Each row is a point on a landscape with many peaks, with its height.
A climber steps from a point to the highest of its 2 nearest points, and stops where none of them is higher. Distance is the straight distance between rows; heights are no part of it.
lovo: [ 20  39  24   8   1   0  24 -28  -6   7  24  -9 -18 -32  -3 -24 -16  30
  24 -19 -24  -7  -5 -11 -16 -47  -7 -18 -31 -19  37 -14 -32  15   6 -31
 -11 -43   1   1   1  -6  70   0   2   6 -19  37  18]  (h 165)
vuror: [-12   8 -23 -16 -11  18 -43  -8 -34  41  20  21   9  27 -30  10  -2 -16
  -4  11 -37 -13  -3 -13  -9  -7  24  18  28   8  12  14 -23   8  24   8
  27  40  28  28  26   4 -16 -13  14   8   4   8 -19]  (h 66)
Vis: [ 11   7  19   5   0  37  35 -13  33 -18 -19  -6  23  -9  -4   6 -24  27
  -3 -17  -5  27  -6 -47  24  17 -26   2  20  -4  21  35 -32  11  -8  24
  33   7  -4 -21  25   9  30  -1   5  20  41   8 -35]  (h 459)
vubun: [ 14  23  11  13 -17  10  31 -38  12  -8  -2 -23 -16 -41   7 -24  -5  32
  19 -31 -19  -2  -2  -6 -10 -18 -16 -32 -14 -26  20   5  -7   6  -5 -21
  -5 -25  -8 -19   5   0  70  -2   2  15  -7  26   2]  (h 186)
giv: [ -2  -6 -28 -39  28 -56 -18  33  -5  -8 -13  23 -15  30  23  -1  19 -37
   9  25  17 -11   6  26  24  31  -3 -19   4   1 -27 -13  19  -6  23 -25
   1   5 -28 -12 -18 -11 -38   8   8 -25   1  12  42]  (h 326)
sizo: [ 13   1  -6  18 -23  20  17 -33   9   4   5 -13 -20 -38   6 -16  -8  37
  -5 -14 -13   0  18  11 -21  -6 -24 -15  -9 -14 -10   8  11   6  -4 -29
 -11 -11  -2  -9   3   3  50 -11  -8   3 -18   1 -22]  (h 207)
Kagu: [ -1  34 -22  21 -27 -10  28 -23 -30  25 -17  -6   7 -41  -5 -31   2 -11
   1 -47 -13 -22 -18   4 -16  -5   0 -13 -11   5  18 -26  -2  -6  -8  -2
 -21   1  18   3  22   2  11  21  22  15 -38  14  15]  (h 295)
digaz: [  9 -21  -1  32 -26  14 -38 -23 -11  -5  58  -1 -44   2  -4  -8  12  11
  -3  -6  10  12  26   1 -25 -31   9  17 -14 -14 -37  36  -1 -10 -23 -17
 -20  -8  10  -4 -19 -11  -8 -32 -43 -35  11  -6 -29]  (h 522)
sini: [ 40   0  -9  26   1   4 -35  -5  -3 -21  30   4 -52 -19   1 -21 -18 -28
  16 -35  -8  -1  40   4  -9 -33 -16  -1   2 -29 -12  14 -13  -2  -2  -2
 -27  -3  -5 -28 -27   4  -5 -14 -33  -9  -8  31 -22]  (h 629)
Ladib: [ 11  -2 -15 -25  13 -35 -14  17   2  -4  -4   0   1   6  11 -25  31 -32
   4 -20   2  -5   3  24  -9  -6 -12 -26 -24 -10 -14 -35 -22 -16  19  -7
 -42  -8 -30 -17 -24   9   4  23 -15 -18 -24  31  42]  (h 201)
Buveg: [  6  -7  37   2  23  -7  16  -4   4  14   0  -8  11 -10   6   9 -12   4
 -26  28  27  10 -11  16 -18 -38  -3  31 -29  18  11 -13  11  -7 -15  -9
 -25 -17   2  38 -13   3 -14  13   1 -18 -15 -16  15]  (h 469)
pep: [ -5   8 -17  -7  36 -45  -2  25 -17   5 -10  12  13  31  -5   8  14 -38
   0  -8  29   0   1 -21  30  34  10  -6   3 -11 -15  38   2 -18 -16  -9
  -5  -5 -10 -18  13  -4 -65  -1   6 -17  40   0  29]  (h 238)
gakip: [  3  -3  21 -21   5  15  -5 -19  15   6  23 -19  10  10  -3 -18   6  20
  -2 -13  -4  10   4  -8 -16 -15   2 -15 -22 -14   4   7 -40  -5  15 -20
 -10 -22  -4  -4   2   2  36  -3 -19 -14   1  18  14]  (h 418)
nusob: [ -3  -1  23  20   4   6 -23  10  -6 -19  23  15 -17  -4   9  26 -19 -27
  19  26   6  -4 -16   7   8 -44  23  32   2  13   9 -32  24  11 -22  42
  15  -8   6  17 -34 -19 -13   6   4  -1  -8 -12 -13]  (h 479)
vozon: [ -7   0 -19 -15 -37  30 -32  -5  -9  -2  27   6 -20   9  -3 -12  -2  26
  18  16 -28  -5  13  12 -17   0  15  -5  22   0 -21  -4   0  17  23  -9
  14  12   7   0   4  -4  34 -17 -21  -6  -8  -5 -17]  (h 86)
Tenum: [ -8  -2   5 -23  23  -1   9  -1   2  16 -30  -4  46  25 -23   6   2   2
 -33 -18   9  21  -2 -25  10  24 -23   7   1  -3  14  49 -35   3   7  16
   1  20   6  13  29  19 -19   3   2  10  22  -5 -13]  (h 308)
vuti: [ 13  -4  19   6  19   3  10 -12 -17  17 -13   2  29   3 -13   8 -16 -21
 -33 -29  10   1   8 -32  -2  -7 -10  20   1   4  18  42 -33   4 -15  20
  -5   7  18  14  20  18 -28  -8   6   8  10   1 -20]  (h 339)
Donu: [-14  -6 -29  19 -21 -12  28  -2 -16  10 -46 -15  24 -33   4  -7  18   5
 -20 -19  -5 -15 -13  11  -5  32  -7 -17  11  14  -9  -9  34  -9 -20  -5
  -6  23   8   3  14  11 -19   6  23  35 -15 -29   4]  (h 498)
vefup: [  9 -12  18   9   2  12  -9   4   5 -24   8  -5  10  -1   7   2   3 -32
  11   0  -7  -3  -4  10 -15 -31   3   0  -4  17  11 -36  -5   8  -4  39
 -16  17   0   0 -30  14   2  26 -11  -4 -31   8  -4]  (h 488)
lupo: [  3  26  -2  45 -11 -12  24  -8 -14 -16  12   2 -39 -44  11   3 -24   2
  31   6   2 -21 -12   5   7 -16  14  -7 -11  -6  -2 -30  30  -4 -20 -16
   4 -37   8  -5   9 -29  17   0  22   7 -15   2   9]  (h 120)
Vur: [-20  11   8  20 -16  17 -16 -14 -28  12  34 -10  27   6  -9   6  19 -13
  10 -28   7  -4 -25 -25 -16 -22  47   5   9  17  11   5 -25  -9 -16  31
  10  -1  32  12  -3 -13  -7   4   2  -6  14  -9  -3]  (h 164)
Dad: [  5  32  -9  30  -6 -30  36  12 -31  -1   0  11 -16 -27   0  -3  -7 -31
  26 -19   4 -15 -16  13  10 -22  26  -6 -11  -5  15 -39   9  -8 -22  10
  -8 -32  13   0  -1 -21  -5  23  29   0 -16  15  30]  (h 142)
Mab: [-13 -14 -32 -60  -2 -27  -9   5   0  33 -13 -18  16  34  -9 -25  42  22
  -9  10 -21 -11  -5  22 -11  48 -12 -33 -10  -1 -22 -13   0 -15  41 -44
 -17  10 -13   5   8  11   8   2 -11 -10  -9  18  36]  (h 172)
ketu: [  7  16  16 -27  27 -20  34   6  25  -6 -38  -5  11   2   1 -24  -9  -9
  -2 -12  -6   0  -4  17   6   3 -29 -23 -18 -12  15 -21 -11   5  30  -9
 -26  -5 -23 -11   4  24  32  28   8   4 -18  30  31]  (h 241)
muf: [-32 -12 -38  -3 -33  21 -25  -8 -22  25  -9  -9  24   7 -16   7  26  19
 -25 -14 -19 -18   0  -1 -19  39  12   1  21  16 -28  21  14  -5 -10   0
   9  40  23   8  18  14 -20 -18  -3  23   3 -29 -22]  (h 415)
Figi: [-20   9  17  34  -4  -4  10  19  -8 -22 -10   2   0 -12  16  12   2   1
  22  16  13  -9 -32   8  11 -17  40  10   8  18   7 -49  41   3 -24  31
  20  -4  -3   2 -22 -25  -8  17  10   8  -2 -22   1]  (h 440)
zulel: [ 24  15  16   8  36   3 -34   6   0 -18  35  15 -22  22 -12  -1 -30 -54
  21 -17 -13   9  31 -32  14 -35   7  18  14 -23  16  23 -40  15  -1  31
  10 -15   7 -18 -10   4 -16 -10 -13 -13  23  29 -22]  (h 369)
Fevut: [ 19  32 -26  40 -16 -21  37  -6 -21   0  -7  18 -49 -60  14   2 -36   1
  18  -1 -10 -24  19   9   5  12  -8 -13   6 -14  -5  -6  51   5 -21 -23
   3 -31   9 -12  30  -9   7 -18  33  16 -25  -8   0]  (h 98)
Dobu: [ -8  12  -2 -36  -1  14 -39  -1 -26  45  43  26  -9  37 -19  22 -21  11
   0  45 -22 -12   7  -4   1 -17  32  22   5   0  10  17 -21  14  20 -18
  31  12  27  34  20 -18 -14 -15  12 -17  14   2  -9]  (h 45)
goto: [ 37   6  19  32   9   2  21 -14  25 -24  -7  13 -28 -46  10  14 -55   0
  -4   1  -7  -1  32   1   9 -12 -53  17   2 -11  13   6  16  17 -14  14
   0  -6 -14  -5   0  13   9 -16  18  16 -20   8 -29]  (h 737)
kugek: [ 24 -14  21  28   8   8  15 -30  11 -10   9 -20   5 -23   9 -18   9   6
 -17 -38  20   6   8   2 -16 -38 -15  -2 -22  -2   2  13  -9 -13 -27  -1
 -39  -8  -7  -8 -21  11  19   3 -27  -4 -10   9  -6]  (h 395)
Dat: [  8  11 -28  14  -6 -34   7  20 -31  11 -14  15   4 -23   5 -16   1 -48
   7 -25   1 -23 -14  28   5  -5  12 -14  -5   8  12 -39   7 -10  -5  20
 -18  -1   3   7 -12   0 -39  26  16   0 -41  12  26]  (h 163)
rupi: [  3   2  -5 -14  23 -45  10  23  -7  10 -13  -1  19  13   6  -7  25 -42
   6 -11  14  -8 -14  23  11 -10   8 -14 -19   2  10 -37  -9 -18  -2   8
 -34  -6 -13   5 -16   9 -27  33   5 -18 -15  22  45]  (h 183)
bivek: [-22 -10 -17 -49 -20  11 -21 -13  -4  37   9 -19  26  32 -14   3  32  33
 -10   2 -24  -2  -8  -4 -16  22  20 -11   5   5  -2  -5 -28   6  38 -10
   2  21  -4  12  18   3  21  -7 -18  -4  -2   6   4]  (h 117)
pes: [ -8  11  21 -36  -8  28  17 -25  26  -7  24 -20  19  22 -12 -11   5  50
   5   2 -11  28 -22 -35  -7  -3  10 -16 -19 -12  27  13 -53   0  18 -17
  16 -24   3  -1  24  -9  60   2 -13  -6  33  23  13]  (h 461)
gen: [-15 -33  -4 -60  -3  -7 -16  29  10  17   8   9  -9  53  -3  18  15  53
 -35  70   9  18  17  31  -3  37  -5   3 -16  -3 -30  17  14  -6  42 -53
   9  11 -16  17  -1  -2 -16 -14 -27 -27  12 -18  15]  (h 17)
muna: [ -8  -2  38  12 -12  39  32 -16  39 -30 -15 -11   7 -33  11  13 -17  40
  -1  14 -11  10 -16 -10  -5 -12 -21  14  12   8  29 -11   4  18   1  15
  32  -5  -9  -3   0  -1  51  -1  12  35   9 -24 -21]  (h 595)
koni: [ -9   8  12  -7  30  -1  30  20  28  -4 -45  16   7   7  -9  20 -38   9
  -6  35  13  13   7 -13  42  44 -24  10  15   2  13  25  10   9  10 -10
  38  -8  -9  -4  30  -1 -14   3  28  19  32 -17  -3]  (h 223)
kos: [ 28  -3  43  22  18   9   1 -16   3  -2  27   9  -4 -16   8   2 -18 -10
 -11   2  15  11  12  16 -26 -66 -13  31 -33   1  28  -8  -8   1  -9  -1
 -41 -16   4  28 -25   7   1   2 -13 -20 -20  -1  -6]  (h 432)
poso: [  6  -3  13 -33  30 -18  21  -5  13  18 -23  -4  20   5   5  -9  -6   6
 -25  13   0  -2  -1  17  -8   1 -28  -1 -24   2  18 -16  -6  -2  26 -26
 -30   0  -9  15  11  14   9  14   7   4 -18   8  28]  (h 220)
kibeg: [-18   1 -18 -40  -6  23 -41  16 -11  32   2  12  17  30 -20  16   5   4
 -13  17 -34  -9  10  -3   5  28   2   9  29   7   0  25 -13  11  33  14
  40  43   0  12  25  15 -13 -11  -3  16   1   2 -25]  (h 85)
tuso: [  6   0   0  19 -28  36  -1 -19  22 -23 -15 -10 -19 -33  16 -17  -6  24
   4 -24 -25  -3  11   4 -14   2 -28 -17  19 -11  -9  -9  18  16   5   7
  12  17  -6 -18  -3  10  51   1  -1  20 -15  -1 -23]  (h 226)
Bugi: [-30 -18 -31   4 -27  10  10   4  -5   9 -34 -19  33  -8  -5  -7  36  26
 -25 -25   1  -5 -18   9 -14  46   1 -11   7  23 -20   2  28 -16 -14   2
  -9  32  -2   2  10  14  -5  -2 -15  26  -3 -37 -12]  (h 456)
mipad: [  4 -42  18  20  -8  11   3  -6  20 -14   1 -16   8   4  11  14  19  35
 -29   4  39  26  13  -3 -11  14 -11  22  -7  12 -34  33  15 -19 -33  -7
  -5   4 -11  -4 -23  -2 -24 -23 -31 -10  19 -35 -16]  (h 346)
Rokaz: [ -6 -26  25 -26  -2 -16   2  41  28 -19 -16   1 -15  -1  30  16   3   1
  12  63  16   2  -3  43  -8 -19  -4   6 -10  16  -5 -65  40  21  29  -1
   1   8 -16  20 -42  -8  11  14   8  -6 -32 -10   5]  (h 564)
zis: [ 18   9  25   9  22  -2 -16  16  -8 -26  35  17 -35  -2  10  13 -33 -24
  22  22  13  -1   3  -1  11 -48  18  13  -8 -13   9 -17   2   6 -11  12
   2 -25   4   3 -20 -15  -4   5   1 -15 -12  13  -3]  (h 444)
gise: [ -1 -11   7 -41  19  -2 -32  17  -2  29  24  20   2  36 -13  32 -25   4
 -19  62  -2   4  10  14   4  -8   6  28   8   1  -2  16  -1   9  29 -17
  29   3  12  38   9  -7 -20 -16   8 -17   9  -3  -3]  (h 28)
Pib: [-18  -7  -7 -17  25 -37  -8   5 -26  22  18  -5  24  37 -11  16  27 -34
  -3  -3  25   4  -8 -11  11  16  31   9  -8   4  -6  31 -13 -16 -19   8
  -6   3  11  10   6  -4 -56  -1   2 -21  33   3  21]  (h 212)
nik: [-19   5   7 -16  31  -6  43  17  14  -3 -40  -3  30  26  -7   8  -2  12
  -8   4  23  20 -17 -32  36  39  -5  -8   1  -3  15  21   1  -5   6  -3
  27 -15  -1 -10  28   6 -15  10  19   6  43 -11  19]  (h 251)
guzun: [ 28  -3  10  41 -11  23 -47 -26 -10 -11  60  -1 -48  -8  -6 -15  -6 -26
   9 -29   1   2  41 -15 -22 -39   4  22 -12 -29 -20  34 -20   0 -27   1
 -33  -5  13 -14 -24   2  -7 -29 -42 -23   3   8 -34]  (h 571)
Fivi: [ -8   6  11  -2  17  -3   1  26   9  -6 -20  31  -4   7   0  26 -29   2
   2  48   6   2   0   1  31   3  -6  27  26   6   2   7  34  12   0   0
  38  -6  -3   6   4 -14 -30  -6  32   2  11 -30  -1]  (h 194)
dere: [-14   5   0  18 -31  50 -18 -34  -5  -2  33 -20   3   1 -17 -12  10  15
  10 -45  -4   7  -4 -52  -6 -14   8 -15  18 -13   6  26 -37   5 -17  26
  12  13  24 -15  10  -5  34 -13 -19   3  25   7 -30]  (h 126)
guz: [-14 -15  -8  46 -25   9 -14  17 -24 -18  -3   4   6 -11   9  12  22 -20
  15  -9  10 -19 -28   6  -1 -10  35  12  22  22 -11 -38  40   3 -29  43
  18  23   4  -1 -32 -19 -24   3  -1  15  -2 -34 -14]  (h 407)
pon: [ 32  -8  35  10  17  -5 -17  11  14 -19  24   2  -4   2  11   9 -14 -34
  -4  14  14   8   3  27 -15 -55 -12  22 -16  -9  16 -38 -10   3  -4  31
 -44   1   1  18 -52  14 -16  16 -21 -19 -28   9 -15]  (h 455)
sunel: [-18 -41  -9 -25 -10  -5   0  15  21  -1 -16  -6   1  24   1   4  13  51
 -38  42  13  20  15  29  -8  54 -24   5 -22  13 -27  15  25 -14  15 -53
  -9  15 -13   7  -4   8 -22 -11 -26 -14  -1 -26   8]  (h 29)
Rodek: [ 22   2  31  21  25   8  35 -11  24 -12  -7  14  -8 -10   0  22 -42  16
  -4  13  19  18   7 -20  24 -10 -25  25  -4  -5  19  40   2   9 -17  -1
  19 -20   4  -1  14  -1  -1 -13  14   2  24 -12 -11]  (h 586)
sak: [-22 -22  13 -20  -6  -6 -11  14   0  20  -3   1   6  11   8  15   8  30
 -18  57   5  -1 -15  33 -14   1  11  16  -8  27 -10 -20  35  -1  12 -18
   4  11  -3  33 -17  -5  -9  -1  -1  -4 -22 -25   6]  (h 558)
Zaveb: [-16  -8 -10   9  18 -29  19  16  -6  -5 -14   4  14  14  -5  14  20  -4
  -5   2  36  12  -8 -19  31  46  13   5   5   8 -23  31  20 -19 -29   3
  23  -5   2 -15  10 -18 -48  -9   8  -5  39 -31  14]  (h 267)
bizi: [-27 -15  29 -50 -22  52  16  -9  45 -25  19 -21  19  17   1   7  14  62
   6  33 -18  28 -22 -19  -5  -4  13  -4  -9  -5  15 -10 -27  14  22  -8
  27  -7   3   2  -1  -9  61   6 -20   3  29  -2   7]  (h 504)
mokol: [-20 -10 -12 -54 -24  37 -32   7  13   4  14   2   8  29  -7   6  17  27
   0  12 -30  12   2   2 -10  15  13  -7  23  -2 -10  -3 -21  19  45   6
  30  35  -4   0   5   7  23  -1 -22   1   4   7 -15]  (h 102)
mufi: [ 13  18 -12  -2   9   9 -57  -1 -22   7  24  20 -19  10 -11   3 -16 -58
  22 -15 -26 -12  21 -17  -2 -31  10   4  26 -15  14   9 -36  19  11  33
   7  15  12  -9 -10   6  -8   1  -6  -1   1  34 -21]  (h 338)
kovat: [  3   4 -10   7 -12   7  20  -9   9  -9 -31 -17  10 -31  14 -26   2   2
  -3 -38 -20  -6  -1   7 -11   5 -31 -28   6   4   6 -18   3  10   7  17
 -14  18 -12 -13   1  13  28  10   5  29 -27  11  -8]  (h 245)
nenod: [  5  -8  36   8  25  -3  13  -6   9   9   8  -1   1   3   2  17 -18  26
 -20  33  24  14   1 -10   3 -19  -1  39 -23   1   6  22   8   3 -17 -20
  -2 -24  17  23  14 -14  -5  -7   0 -11   9 -29   0]  (h 517)
toso: [ 21  24  10  28  17   5  -8   2 -10 -19  21  16 -33 -13  -2   4 -34 -48
  32  -9   0  -6  15 -13  19 -35  15  15  11  -8  13   5  -8  14 -16  31
  14 -23   7 -10   0  -7  -9  -6  14  -2   2  17 -18]  (h 408)
siro: [  3  -8  -9  27  -8  -4   6   4  12  -7   5  13 -41  -7   7  12 -17  30
  -4  27  12   5  29   2   7  24 -15   9   1  -6 -27  27  39 -17 -19 -41
  16 -17   1 -13   7 -20 -14 -34   3  -6   2 -29 -14]  (h 57)
vir: [-21   1  30  -9 -29  59  26 -24  40 -27   5 -20   6 -14   7   4  -1  66
   4  13 -18  22 -14 -25 -13   2  -1  -1   1  -3  16   3 -14  14   4  -9
  41  -5   0  -2  14  -5  65   1  -8  22  22 -12 -14]  (h 544)
gat: [ -5 -28   7 -45  26 -11 -21  11  11  22  14   2   1  47  -6  16  -3  23
 -14  55   7  17   2  13   3   2  -2  17 -19   6  -1   8  -4  -3  26 -29
  -1   0  -2  32   1  -4 -23 -10 -11 -36   7 -12  19]  (h 15)
kivi: [  8  -9  29  -2  12  -2  -4  24  23 -31 -18   8  -6 -11  19  12 -20 -12
  15  35   5   3  -5  24   4 -26  -7   4   8  17  14 -49  19  21  13  33
   3  16 -12  16 -34   6   7  21   8  14 -28  -7  -9]  (h 525)
toz: [ 12 -40  17  25 -15  26   1 -13  29 -30   6 -23   9 -12  10  -9  22  18
 -20 -25  16  19  13   4 -17  -8 -18  -1  -7   8 -19  13  -1 -16 -13   1
 -17  11 -20 -18 -24  18   3 -12 -35 -10   5 -10 -12]  (h 370)
Nupaz: [-23 -20   5  -2  -5  -2 -17  -2 -13  21  16 -14  22  16  -4   9  24  13
 -19  19  15   3 -20  10 -18   7  30   4  -9  25 -10  -7   0 -15  -6  -4
  -8   8  13  23  -5  -7 -16  -1  -8  -6   3 -21  14]  (h 509)
vol: [-17  -3   2  -6   7  -3 -28  -8 -38  34  34   0  19  31 -19  17  19 -27
   1  -4  20  -8 -21 -23  -5 -21  51  22  -3  18   5  14 -31 -13 -20  23
   2   6  36  27   3 -12 -38  -4   2 -17  13   1   5]  (h 185)
Rozi: [  9  21 -22  33  -6  -8  27 -14  -2  10 -15  14 -45 -33   4   5 -32  30
  -2  28  -7 -12  25   7  15  26 -21   0  -4 -12 -19  23  49   3 -20 -40
  21 -25   4  -9  30  -9   3 -31  24  10   0 -23  -5]  (h 75)
desir: [  4  12 -36   4 -12 -10 -45  15 -30  -9  34  16 -26  13   4 -24  22 -48
  34 -26 -19 -22  15   2  -1  -5  22 -21  15 -18 -22 -12  -7  -9   5   9
 -17   3   0 -27 -21  -1  -1  -2 -16 -11  -4  30   4]  (h 317)
latod: [  7  15   2  12   5   5   7 -13  -5   7 -17   1  27  -4 -14   3 -12 -28
  -1 -51  -9   0  -9 -38   2   5  -3  -6  16   1  26  32 -37  13 -17  35
   2   3  15  -5  25   6   0   5  16  14  14  12 -21]  (h 372)
punot: [-18 -14 -34 -29 -12 -15   5   4  -6  16  -4 -24  21  16  -2 -22  55   5
   5 -18  -7  -9 -19  19 -20  12  15 -31 -15  13 -23 -36  -5 -22  14 -19
 -33   3  -9   3  -1  10  13  13 -10  -8 -11   8  40]  (h 152)
Zigo: [  3   9  -8  12   3  20  12  -2  12 -18 -27   6  23  -6  -4   6 -12 -17
   9 -29  -9   9   8 -36  36  30 -23 -11  35  -6  13  28 -16  13  -6  37
  35  10  -7 -29  20  12   7   5  16  22  22   1 -32]  (h 414)
laz: [-15 -24  16  13  20 -23  29  16  10  -9 -21 -11  22  11   2  15  21  21
 -16  21  52  20 -18  -1  12  22  11  26  -9  19 -13  25  33 -24 -32  -8
  -3 -13  -3   4  -5  -8 -39   1  -2  -6  29 -40  10]  (h 293)
Kiku: [-17  -9  -1 -12  14  -3  30  -4   5   9 -21 -18  43  19 -15  -1  24  17
 -17 -18  24  26  -9 -36  21  39   4  -4  -5   6   5  43 -21 -10  -8   0
   4  -2  -1  -8  25   2 -13   1  -1   0  39  -5  10]  (h 278)
kubaz: [ 20  -5  26   8  18   1   2 -21  21 -17  35 -30  -8  -4   0 -19  11   5
   3 -26  16  14  -2  -4 -10 -40   2  -7 -32 -24   0  16 -31 -21 -15  -8
 -32 -33 -11 -15 -13   3  25  -4 -31 -23  21  24   7]  (h 386)
didot: [ 17  28 -22   7  -4 -18  18 -16 -19  15 -19  -3  16 -26 -14 -31   6 -38
   6 -75 -16 -19 -14  -1  -9 -10  -7 -22  -6 -19  25 -21 -31  -7  -7  14
 -41  -9   1 -12   4  17  12  34   9  14 -22  36  25]  (h 264)
dupu: [ 18  11  34  27   2  33  25 -14  18 -24 -19   4  -4 -39  11  15 -45  19
  -2  11 -12   0   3 -12   0 -18 -42  23  19   7  28  -2  10  22  -7  18
  12  11  -2  13   8   6  35  -7  17  28  -4  -8 -38]  (h 654)
Pepi: [  7   6  22  31  -1  32  35 -22  29 -12  -6  -3  -8 -24  -5  19 -26  34
   4  10  13  23   5 -49  20  17 -10  19   9  -5   3  38  -2   1 -33  -2
  42 -19   2 -10  28  -8  16 -17  14  14  38 -16 -34]  (h 518)
lafu: [-17 -13  -8 -32 -31   5 -17 -12   0  25  14 -17  11   9  -5 -20  35  23
   7  -2 -30 -14 -11  18 -27  -4  20 -25 -11   8 -15 -42 -21  -3  32 -11
 -12  13   7  18  -5   4  44  10 -13  -8 -16  17  20]  (h 135)
kida: [  1  14  23  26 -21  40 -25 -31 -20   9  44  -8  16   2 -21  -2  -6  -9
   9 -42   2   1  -9 -48 -14 -44  29  15  19   4  21  24 -51  12 -14  38
  11   9  39   7   1  -5  21  -1  -5   7  20  11 -34]  (h 144)
relel: [ 14   9 -16  -1  28 -34  29   5   8 -12 -43   6   9  -3   1 -14  -3 -19
  -6 -10  13  -3   1   5  23  30 -32 -25   0 -17   3   2   8   1  13 -12
  -7  -6 -25 -16  11  10   0  11  11   7  -4  14  24]  (h 265)
rugos: [ 17   5 -12  -5  16 -29  -6  -9 -11   7   5 -18  -2   6 -14 -36  19 -24
 -10 -49   7  -4  16   8 -11 -11 -10 -25 -24 -18 -14   1 -28 -24  -4 -17
 -55 -20 -14 -24  -8   8   4  -2 -27 -19  -4  34  20]  (h 221)
sinoz: [ -8  11 -23  35 -19   1 -37  29 -27 -27  18   9 -13  -4  14  -1  22 -53
  40 -18   1 -20 -24   4  13  -3  40  -9  37  15 -12 -47  22  -4 -18  59
  10  14  -2 -18 -35 -18 -31  21   3  -1  -4   3  -5]  (h 376)
Diri: [ 29  29  -9   2  14  -7 -39   1 -25   0  25  22 -13  -2  -9  -9 -24 -66
  34 -31 -31 -23   2  -1  -8 -50   6   1   7 -19  28 -33 -37  24  15  37
 -19   8   8   7 -19   4  -5  19   7   0 -32  44 -15]  (h 311)
vepim: [  4  11 -36  22 -31   3  14  -9 -17  -1 -28 -11   5 -42   6 -31   7 -12
  -7 -48 -27 -32  -2  29 -19  -1 -21 -25   1   5   3 -42  12  -1   2   6
 -37  24   4  -1  -4  21  18  18   9  25 -51  13   3]  (h 266)
labof: [ 34  -2   0  18  -2   5 -15  -2  13 -19   1  10 -41 -23   5  -6 -33  -9
   5 -10 -17  -3  43   6  -4 -13 -30  -4   7 -22 -10  13  10  20   1   0
 -12   2 -13 -21  -6  13   9 -19 -10   2 -12  19 -29]  (h 655)
fodon: [-28  13 -48  -8  -6 -19 -16  31 -25  19 -23  19  -1  12  -6  22   6 -17
  -2  28  -7 -24  -8  10  30  55  20  -6  33  13 -15   5  40  -6   4  -2
  41  17   2  -2  18  -8 -52  -8  31  22   3 -32   8]  (h 397)
fop: [  3  27   7  25 -12   9  36 -16 -21  11 -21  -8  22 -30  -3  -9   1 -12
   5 -49  -2  -5 -25 -25  -1  -3  13  -9   0  14  31  -2 -21   1 -17  20
 -11  -3  11   7  18   2  18  24  31  26  -7   2   1]  (h 331)
Mege: [ -8 -28   3 -19   0 -13  -4  17  24 -12 -22   2  -5   8  26  -3  12   0
  -2  33   2   3  -1  31  -1   8  -4  -8  -9  16 -18 -25  25  -1  23 -12
  -6   4 -21   1 -22   3   0   6  -2  -7 -13  -3  19]  (h 610)
mir: [-26 -22  -3 -14 -18   8   2  -8  18   1  15 -17   4  16  -1   6  34  43
  -5  16  14  20 -12   7 -16  19  24  -3  -6  15 -26   9  12 -19  -2 -19
  10  -3  -5  -3   0 -13   2 -16 -20 -14  20 -22  14]  (h 468)
tutel: [  2  -1 -18 -62   8 -18  -6   4   4  23 -20   7   4  25  -1 -23   0   2
 -11  14 -28  -7  12  23  -5  17 -23 -18 -15 -14  -3 -19 -11  15  46 -29
 -12  17 -10   6  11  17  15   5  -6  -3 -20  21  14]  (h 195)
tamo: [  1 -25 -18  -2 -20  -8   8  12  27 -15 -25   4 -21   6  11   0   9  32
 -15  20   5  14  32  17  -5  42 -32  -5  -7   0 -38  20  35  -8   7 -33
   0   0 -19 -20 -11  -2   0 -26 -15  -4  -8 -17  -4]  (h 41)
Rer: [ -7  12 -19 -39  32 -45  10  25   6   3 -29   8   3  25   8  -7  -7 -24
  19  20   8  -9  -1  12  29  36  -8 -25  -2  -9   2 -19  10   1  37 -17
   0  -7 -23 -12  18   0 -13  19  27  -6   2  14  41]  (h 294)
Nivan: [-19 -32  16   9   1   7  14  12  29  -4 -12  -6  12  15   3  26   9  57
 -32  37  40  29  -1 -13  13  45 -13  29  -3  15 -25  38  28 -16 -20 -23
  10 -10 -12   8  -3  -3 -28 -20 -13  -2  38 -52  -4]  (h 320)
Zuniv: [ 27  13  -3  16  20 -19  12 -14 -17   5 -18  -7   6 -13 -11 -28  -3 -36
  -6 -60   3  -5  12  10  -2 -25 -20 -10 -19 -20  13  12 -28  -9 -11   7
 -39 -12  -6 -28  -1  23  -2  13  -8   2 -14  34   3]  (h 242)
tapu: [-15  11 -34  16 -10 -19  14  15 -29  18 -35   7  15 -11   2  10  11 -20
  -2  11  -3 -27 -20   6   6  40  20   7  22  14   1 -22  50  -4  -7  10
  21  11  13  11  14  -2 -32  10  38  32  -9 -32   1]  (h 445)
mavar: [ -7   9  -4 -19   1  -8  -1  23   6  -1 -13  21 -29  -1  13  21 -24   7
   6  52  -7  -7   9  13  16  13  -4   3  14   5   0 -15  27  11  26 -22
  31 -10  -6  -3  16 -17   3   0  24   7  -7 -11   4]  (h 173)
badu: [ -3  18 -29  15 -11  -8 -46  19 -36  -7  42  14 -31   9   6  -4  13 -46
  46  -2 -12 -22  -8  14   6  -9  41 -13  27   0  -7 -27  11   0   7  22
   7   6  13  -8 -19 -26 -18   3   3 -18  -9  19   6]  (h 345)
sel: [-15  -7 -43 -16   0 -30  -9  30 -17   1 -13  23  -6  17   9   6  12 -15
   4  30  -1  -8   2  23  18  42  10  -9  14  14 -27  -4  34 -17  15 -15
   9  11 -11  -7  -3  -9 -34  -5  23 -17   0  -8  26]  (h 356)

Call two points neighbours if one is among the 2 nearest of the other. Go from one point of each pair to the other, from neighbour to neighbour, staying as high as possible. Name the lowest point that can't be avoided.
goto / Rodek | mipad
goto / kugek | kubaz
Rodek / Mege | kos

For each start below, name the point where the climber stops.
gise | Donu
vozon | Donu
dere | kugek
kida | kugek
